Each row is a point on a landscape with many peaks, with its height.
A climber steps from a point to the highest of its 6 nearest points, and stops where none of them is higher. Distance is the straight distance between rows; heights are no part of it.
j_188 height 1.29: [ 10 -19  -9  19  20  17   6  11   0  12  14  10]
j_762 height 3.26: [-13   4 -24   8  15   1  15  29  -5  21   2   6]
j_23 height 4.48: [ 10 -58 -16  33   5   4  -3  18 -13  33   5 -29]
j_609 height 2.30: [ 20 -43  -6  28  15  17  -3  15  -1  22  17  -6]
j_861 height 5.74: [-21  28 -14 -21   2   4  22  -2   1  -6  -2  30]
j_634 height 8.28: [-18  42   0 -20 -17 -26  13  -8  -3 -10 -19   4]
j_757 height 5.03: [ 25  -5  49  -1 -15 -20 -53 -25   3 -35 -17 -53]
j_796 height 2.35: [ 21 -26   6  20   2   0  -9   2   2   9  10 -11]
j_467 height 5.57: [ 19  -1  32   7 -22 -22 -37 -15  -2 -17  -9 -45]
j_43 height 5.09: [ -9  -8 -22  19   4 -20   9  32 -18  31  -7 -18]
j_784 height 2.10: [-10 -19 -33  12  35  13  12  41 -11  32  10   5]
j_984 height 4.23: [-27  32  10 -46 -26  15   8 -43  18 -40  -7  34]
j_300 height 2.11: [-14   7 -23 -10  35  30  19  23   0   5   9  33]
j_491 height 4.67: [-14  22  23 -38 -26  17  -6 -45  25 -42  -8  20]
j_765 height 7.18: [  9   9   8  -1  -5   2   1 -10   4 -12   5   8]
j_145 height 6.92: [ 25 -16  23  17 -12 -18 -26 -10  -1  -6  -2 -31]
j_994 height 3.30: [ 5  1  4  1  4 10  5 -2  6  0  8 17]
j_875 height 1.65: [-30  23 -37 -25  34  25  27  23  -5   2   5  48]
j_803 height 4.98: [ 22 -28  13  23 -11 -11 -18  -3  -7  10   1 -32]
j_846 height 4.58: [  4  15  19 -13 -12   5  -6 -30  11 -23   1  11]
j_58 height 6.43: [ -6  34  17 -13 -22 -24  -1 -12   2 -13 -12 -11]
j_546 height 4.06: [ 24 -13  20  12  -6  -3 -18 -14   3 -10   5 -11]
j_306 height 6.77: [-18  35   3 -21 -17  -9  11 -13   3 -17 -10  16]
j_433 height 2.40: [ -2  -7 -18  -4  41  39  18  24   8   4  16  35]
j_662 height 4.83: [ 24  -3  40   1 -13  -8 -37 -28   8 -30  -3 -26]
j_600 height 5.46: [  5  18  17  -8 -14 -13  -3 -11   4 -12  -2  -2]
j_342 height 2.51: [ 26 -56   0  35   2   3 -19   3  -6  18  11 -27]
j_195 height 5.71: [ 11  -9  18  16 -16 -27 -17  -5  -5   6  -6 -39]
j_329 height 1.36: [  0  -6 -21   9  24  15  12  24  -2  16   9  19]
j_637 height 5.08: [  9  14  33  -5 -20 -26 -24 -21   1 -21  -9 -28]
j_847 height 5.06: [  4  11  13   8 -21 -34 -13  -4  -4   1 -13 -34]
j_39 height 6.81: [ -2   4 -11 -12  21  37  10   2  10  -7  12  42]
j_705 height 3.83: [  0   3 -12  10   5  -7  11  15  -6  12   1   1]
j_993 height 5.07: [ -2  16  -1   3  -9 -17   9  -2  -1   3  -5  -3]
j_964 height 5.04: [-27  30  -8 -34  -5  19  19 -23  12 -20  -2  44]
j_91 height 1.39: [ 20 -26  11  17   6  15 -14   0   4  -1  16   3]
j_567 height 5.55: [ -6 -28 -32  20  14  -9  11  36 -19  40   1 -20]
j_874 height 6.08: [-36  41 -11 -35 -12  -4  24 -14   6 -15 -13  36]
j_808 height 7.35: [  1   8  10 -20  -4  30   5 -23  20 -24   6  36]
j_419 height 4.66: [ -3 -44 -30  27  19   5  10  39 -12  46   6 -21]
j_358 height 6.85: [-28  40 -19 -23   4 -10  27   5  -4   2  -8  33]
j_192 height 4.59: [ 29 -32  25  24 -11 -11 -35 -11  -4  -4  -3 -41]
j_105 height 8.43: [ -6 -52 -32  29   7 -11   7  36 -27  56  -7 -38]
j_882 height 5.37: [ -9  23   1   2 -17 -34   4   3 -11   6 -12 -20]
j_466 height 3.43: [-12  13 -15 -15  16  20  20   5   2  -3   8  36]
j_290 height 3.92: [ 20   2  31  -4  -9   0 -23 -25  10 -23   0  -6]
j_162 height 5.43: [  1  28  27 -23 -21  -4  -9 -29  13 -30  -9   2]
j_444 height 0.41: [-21   6 -48  -9  52  26  26  49  -9  18   9  25]
j_220 height 6.16: [  1 -34 -13  25 -11 -19   3  19 -15  37  -3 -37]
j_901 height 4.86: [-12  23   2 -23  -8  17  12 -22  13 -20   2  33]

For each start below, name the point where the climber stops.
j_609 -> j_105
j_300 -> j_808
j_705 -> j_105
j_637 -> j_634
j_762 -> j_105
j_784 -> j_105
j_861 -> j_634
j_466 -> j_808
